Points, in no order, along strands that fork and pass close to each other.
In the rows, 128 means zero.
Points whose rows are less than 107 apart are linked; no others are.
Feba: [125 123 146 108 174 177 146 130 145 182 126 108 190  82 141  74 143 176
  96 124 157 155  89 165 128  94 162 152 148]
Vupoz: [ 82 150 132  76  99  67 148 128  87 100 126 141 100 168 111 167 136  94
 156 135 134  89 146 101 107  76 110  87 174]
Dotal: [124 155 189 163 131 101 135 112 128 133 156 108 137  52 180 139  65 112
 146 141 127 114  56 141 103  81 151 161 148]
mosu: [146 102 120 106 117 150 132 129  98 136 100 141  92 163  81 139 193 153
 181  90 175 114 190 144 147 186 168 100 123]
Von: [103  87  74 115 119 140 145  71 130 124 124 185 125 134 145 123 178  80
 101 129 167 137 113 189 162 165 124 131  67]
nin: [142 145  89 163 107 127 105 139 113 128 111 145 162 144 183 146 136  82
 106 139  91  92  44 126 126  99 159 159  66]
kogon: [138 133 119 129 116 114  98 171  93 121  95 115  93 170  99 163 149 142
 180 104 125  82 159 100 116 156 160 110 128]
bosuv: [100 147 175 134 154 106 140 127 138 128 159 111 130  58 166 138  83 120
 124 133 129 127 102 139 110  86 127 139 137]
vizu: [148 126 107 156 107 146 124 126 100 160 101 142 166 140 158 128 170 129
 130 116 131  97  71 156 138 136 182 151  94]
tama: [122 137 160 142 163 133 133 129 178 121 160 109 129  63 150 115  79 129
  98 154  97 147 102 134 117  94  94 159 126]
burog: [133 158 129 159 128  86  89 145 144  80 140 122 114 106 177 157  68  73
 114 139  60 114  81  91 107  98  97 155  88]
fipu: [145 144 146 146 120 141 121 113 172 107 165 100 126 145  93 112  83 134
 106 153  85 171 148  94 129  99  65 143 154]
sig: [164 135 145 192  87 104 115  91 118  88 142 140  87 110 149 168  94  83
 169 131 120 102 104 124 124 163 141 142  93]
paze: [110 107 112 157 118 111 148  55 144  98 146 168  95  94 167 144 117  62
 133 141 147 129 111 167 146 161 114 133  78]
tamef: [133 112  93 124 186 130  98 187 141 128  92 134 113  98 168 125 150 134
 118  97 128 101 138 149 149 196 165 131  41]
givan: [141 102 144 115 149 129 119 168 100 131 100 114  96 129  90 139 161 171
 175  87 168 117 207 122 123 184 152  94 144]
meb: [124 129 159 103 128 136 136 143 123 139 135  98 122 138  68 113 118 182
 154 121 152 151 190 110 122 140 109  94 190]
bevib: [ 63 119 134  64 161  84 153 136 134 104 135 129 100 103 115 141 123 108
 129 137 165 155 190 127  98 101  56  75 162]
zif: [167 160 167 197 107 111 114 109 134  96 159 129 111 102 159 157  75  99
 153 139 102 130  88 114 119 132 135 150 113]
Zut: [ 81  95 103  61 189 121 131 153 127 122 105 149 126 102 139 116 174 143
 111 117 178 161 164 168 128 136 116  85 104]
zuv: [185 140 112 172 114 187 140  85 152 135 173 123 176 152 130  87  96 107
  70 180 105 175  71 120 149  63  89 191 134]
dege: [180 138  83 161  96 155  78 161 118 142 110 118 150 199 108 123 135 141
 126 127  77 111 123  72 136 123 141 138 119]
natek: [163 148 180 201 129 103 142 100 142 111 170 129 123  59 169 143  69 108
 151 142 122 125  62 147 120 110 148 162 124]
Luti: [165 126  99 147  38 144 144  73  84 113 120 167 123 222 105 149 172  96
 157 129 115  86 108 119 146 141 157 141 127]
letof: [151 135 161 163 144 141 127 128 193  99 159 107 107 105 111 117  67 128
 107 144  89 170 147 108 141 151  73 156 140]
Nena: [127 136 136 126 156 124 110 170 122 152 102 116 141  88 154 122 131 154
 131 112 133 105 114 136 122 131 169 130 115]
fova: [122 154 152 139 154 133 114 180 115 174 106 105 170  97 157 113 119 158
 125 119 123 110  71 123 106 103 191 158 138]
fifab: [182 125 123 173  95 152 110 118 145 119 139 105 108 162  88 123 104 147
 152 132 101 138 162  94 148 174 119 129 126]
tudol: [118 121 130 160 147 102 133 100 162  95 145 142  97  58 176 148  94  68
 123 135 134 128 110 158 127 162 119 138  66]
gaz: [152 149 117 167 140 117  90 167 125 127 108 126 139 108 182 146 116 108
 121 125  84  92  62 109 125 125 167 159  69]
sepe: [141 118  63 123  58 140 143  86  84 116 116 184 135 231 115 149 179  83
 107 133 110  93  95 133 157 129 136 139  99]
niv: [179 133 140 185  77 117 117  83 126  86 144 137  75 139 118 157  95  99
 176 132 119 123 148 113 137 182 123 130 103]
zom: [163 147 128 136 125 157 105 170 128 147 120  93 147 170  82 108 114 180
 133 123 107 132 141  80 131 115 139 132 166]
Kele: [153 124 147 152 102 160 140 116 116 164 124 119 145 139 103 117 147 170
 170 109 154 123 137 132 135 165 178 124 157]
labof: [119 152 164 135  97 111 118 126 105 135 134 110 138 133 129 140 101 130
 147 136 105 114 106  96 100  78 133 132 169]
rasu: [133 110 107 105 187 107 107 199 121 126  89 125  88 104 154 144 158 151
 139  92 146 108 170 140 125 185 152 111  72]
veva: [193 139 128 191  73 139 106  93 142  85 148 121  91 172  92 142  88 116
 154 141  97 144 148  70 141 163  99 126 123]
fud: [112 143 176 121 127 119 127 121 173 109 167  91 119 118  86 116  60 128
 110 157  93 179 158  95 122  81  32 137 192]
sep: [144 150 110 136  97 128  95 158 120 126 120 105 140 191  89 131 119 138
 131 135  81 118 134  65 122  95 119 116 149]
zus: [177 138 120 159  32 145 137  59 105 125 155 134 137 219  81 131 118 117
 151 149 105 128 120  82 141 106 116 129 176]
Romol: [145 103 143 122 117 172 154 113 113 172 111 132 140 128 103 105 173 171
 159 107 178 137 151 172 141 174 175 109 140]
dezu: [139 139 135 165 110 158 145 137 100 186  89 130 177 123 148 120 172 161
 159 109 159 105  63 161 127 155 210 156 134]
tofas: [106  89 101 142 110 122 163  37 127 106 131 184  98 107 158 136 162  61
 137 129 166 119 115 199 161 180 134 141  67]
dolap: [205 143 120 191  78 177 133  84 132 128 160 115 163 177 104 100  93 125
  93 168  92 172  97  91 137  83 101 166 145]
muzu: [ 92 137 156  99 163 109 124 160 184  99 144  90 114 114 102 111  79 119
  95 140 101 181 180  96 116 106  32 116 155]
Nepi: [149 128  79 160  89 139 123 112 103 128 105 169 151 169 163 141 171  84
 121 135 115  86  65 149 144 142 165 156  63]
vof: [133 135  98 125 185 131  84 190 140 142  96 118 132 118 165 118 133 152
 101 109 100 106 110 120 133 142 153 135  72]
neki: [118 111  69  89 103 162 135 111 113 146 123 161 166 197 107  94 175 125
  74 131 128 137 124 131 147 112 117 120 122]
rap: [ 92 125 136 120 182 113 124 155 179 108 138 117 106  76 149 124  95 107
  97 128 119 148 157 130 122 136  73 128 110]
dem: [160 123 127 139 128 135  99 178 102 139  91 110  95 145 100 144 151 167
 184  88 135  82 173 112 128 197 184 121 116]
Sipug: [ 81 114 105  63 186 121 123 165 138 139 111 141 146  82 175 117 159 137
  86 120 149 147 128 170 115 102 135 107 103]
viko: [125 160 130 100 199 112  90 240 152 134 113  79 144 121 121 113 100 179
 105 129  83 122 145  83  99 100 114 133 152]
Dozut: [105 106 157 127 138 110 155 109 118 124 128 147  88  69 148 149 137 118
 161 104 185 107 153 167 134 178 147 117 113]
tupo: [156 143 149 161 167 147 114 141 192 115 142  99 127  99 135 108  77 136
  91 143  78 154 114 119 142 125 101 170 123]
bitu: [122 134 124 124 146 168 157 131 120 199 110 123 208 104 156  88 172 165
  99 124 152 133  55 164 119  95 182 156 145]
fiv: [131 133 135 140 107 150 173 116 100 193 109 140 197 138 150 110 168 145
 130 125 149 119  52 172 130 108 188 155 161]
lipad: [103 120 150  87 150 125 138 150 126 151 129 106 138 112 113 123 135 173
 140 117 157 144 168 127 107 115 136  99 175]
Leses: [ 94  90 166 102 138 132 181  82 125 144 144 136 111  89 112 119 141 157
 147 116 201 151 185 179 139 165 118 101 168]
fet: [106  99  78  70 133 156 141 116 107 155 112 168 168 165 114 103 205 143
  89 124 166 149 139 169 144 133 150 111 122]
Mituk: [ 90 118 141 131 171 104 134 127 180  93 143 134  97  50 174 143  88  75
  95 135 110 149 124 140 124 147  80 147  78]
dabab: [125 148 142 102 181 108 104 229 123 142 112  78 121 123 103 121 118 188
 133 115 115 123 171  74  93 120 135 109 170]
dos: [ 83 114 105  41 125 110 151  97 110 119 129 164 137 178  86 123 181 126
 113 133 168 156 164 144 125 108 105  72 172]
bab: [151 132 169 153 126 147 126 157 118 163 113  91 125 123 102 127 119 189
 172 102 145 108 156 114 116 161 169 119 165]
rura: [101 106 150  92 189 159 148 140 147 177 130 114 161  70 144  89 148 184
 104 113 169 156 136 171 131 122 148 124 151]
munut: [ 85 112 142  72 153 138 175 119 119 162 136 145 168 101 139  99 160 155
 105 124 171 159 116 184 125  97 143 109 158]
siz: [137  88 103 124 110 148 130  96 112 125 101 164  86 146 100 129 188 117
 152 107 167 120 164 169 160 200 156 124  90]
Zadif: [131 125  67 110  74 143 120  92 109 118 123 166 127 214 100 122 172  98
 103 140 113 118 130 111 147 119 101 118 112]
takuz: [186 153 132 178  55 147 131  78 103 132 159 120 154 192 105 128  94 120
 130 158  91 140  91  81 119  81 126 160 170]
zes: [ 69 128 101  89 133  88 121 123 115 112 126 156 132 118 175 150 143  79
 105 136 123 111  94 143 124  88 117 120  96]
kag: [ 66 138 119  49 114  80 152 118  89 105 126 155 124 171  86 148 161 124
 132 134 149 127 152 114 116  81 106  70 188]
tizik: [143 103  71 150 132 160 125  76 162 118 142 157 144 120 151 101 135  77
  69 152 125 158  94 160 166 143  95 148  56]
Lif: [ 98 113 174 104 157 100 169 124 121 143 135 124 106  50 145 135 131 143
 151 113 185 132 171 171 115 151 134 106 152]
tutaf: [140 139 134 152  79 133 126  99 114 132 137 126 129 155 126 135 114 128
 150 133 123 114 115 122 126 123 141 131 149]
sula: [ 78 132 160  77 145  90 154 151 116 126 133 122 116  99 119 134 122 135
 140 126 161 130 170 122 104  97 101  92 176]
nege: [105 154 136 129 104  87 108 161  94 120 109 112 122 144 144 168 114 116
 161 122 105  78 115  91  96  96 146 121 144]
zer: [158 122 102 164 136 149 116 107 155 122 140 141 135 111 146 108 115 104
  91 142 104 145  94 143 151 149 120 147  68]
zuner: [106 158 152 117 185 124  98 196 155 132 130  86 147  96 144 126  89 152
  94 129  85 125 114  99  99  74 107 150 147]
Suv: [115 113 132 101 163 108 123 183  99 123  96 119  99 113 128 149 157 157
 155 104 155 102 182 133 112 163 149 101 121]
leber: [136  91 153 129  99 159 174  60 124 150 141 137 123 118  89 101 148 157
 161 118 183 140 171 168 160 173 146 113 163]
bipus: [ 55 127  98  64 158  88 124 153 110 125 105 161 141  99 186 139 165 102
  96 125 148 125 109 164 112  85 145 105 101]
bim: [ 90 148 141 110  98  62 131 129  81 104 119 131  92 136 148 177 135  93
 172 122 129  71 130 116 100 105 134 105 133]
zedor: [113 102 128 122 112 126 144  94 116 131 119 157 107 124 134 149 163 116
 161 109 167 110 145 177 140 170 160 115 108]
mape: [171 126 144 154 127 162 110 137 153 131 146  90 123 154  73 108  90 180
 142 124 100 150 171  90 144 158 113 134 162]
Kosak: [101  94  62  75 138 136 129 102 123 122 106 182 138 163 125 121 194 100
  88 126 151 134 131 171 152 149 134 111  70]
zulup: [104 146 114 133 125  87 103 130 128  97 128 136 121 126 178 159 107  74
 124 144  89 108  95 116 114 105 112 134  79]
pid: [177 145 175 161 154 123 115 203 158 116 132  83  97 110 103 135  74 174
 139 117  89 109 154  78 125 158 124 139 165]
Sop: [165 145 172 155 138 130 107 201 129 153 114  76 125 128  98 128  97 190
 163 105 109 100 155  73 103 154 166 135 183]
guge: [ 83  91 112  51 154 111 152 121 119 126 124 151 118 129 114 128 172 137
 119 121 192 160 179 166 134 133 112  79 138]
pubu: [ 75 115 140  77 170  95 131 150 174 101 133 106 104  88 114 123 101 103
 102 131 137 172 186 122 109 116  38 102 140]
zomor: [145 132 119 140 128 160 136  77 163 121 176 117 160 131 131  95  84 101
  73 177  93 187  92 115 129  55  63 168 135]
rut: [137 145 146 114 120 116 114 161 113 117 117  93  97 167  55 132 125 165
 175 121 133 119 204  74 115 143 109  89 184]
Tekam: [119 167 143 137 153 112  89 170 153 100 143  98 133 113 152 145  70 114
 100 149  57 127  97  83 108  73  93 155 118]
nevek: [130 101  92 166 110 135 150  43 159  98 149 174 110 119 145 120 120  66
 103 146 128 158 100 161 162 153  92 147  76]
Zofo: [156 132 116 163 117 144 103 118 127 126 133 125 132 133 139 130 117 124
 129 127 103 113 106 116 142 140 140 139 102]
vilug: [104 111 115  89 138 138 166 105 105 160 109 163 163 130 145 113 194 149
 118 117 171 132 108 189 140 130 168 123 134]
Movit: [ 87 123 128 104 120 132 140  79 176 122 175 124 145 119 126 110  83  98
  80 171 103 178 117 132 136  59  45 139 150]
kape: [124 147 119 105 130 108 101 185  99 122 104 110 109 178  86 141 136 157
 160 119 123 101 181  67 107 126 122  87 151]
Kod: [195 136 122 173  42 161 147  73  95 140 135 144 145 209  93 121 146 123
 156 136 122 112 103 114 147 129 155 139 161]

Follow the links from the first point to the second, and from the first to the third. Name the last point that the two ways share.
veva / meb / tizik => pubu
bosuv / sula / Zofo => pubu
takuz / Vupoz / Nepi => fet
neki / rap / zulup => paze

A fork is a point with three links. Follow the links from the first point to the second and name the forks in between, in order.
leber / Kosak => givan, pubu, paze
bipus / lipad => paze, pubu
Romol / rasu => givan
Dozut / zif => givan, pubu

Name the points in between on the shortest way along the links from the first point to the second, in order.
fiv / bim => bitu, Feba, rura, munut, vilug, fet, Kosak, Von, tofas, paze, nevek, tizik, zer, Zofo, tutaf, labof, nege
Dotal / vof => bosuv, tama, tupo, letof, fipu, fud, muzu, pubu, bevib, sula, lipad, meb, rut, kape, kogon, dem, givan, Suv, rasu, tamef
nege / dabab => bim, Vupoz, kag, dos, guge, Zut, Sipug, bipus, zes, zulup, burog, Tekam, zuner, viko
Mituk / zus => tudol, paze, tofas, Von, Kosak, fet, neki, Zadif, sepe, Luti, Kod
Sop / kape => bab, Kele, Romol, leber, Leses, Lif, Dozut, zedor, siz, mosu, givan, dem, kogon
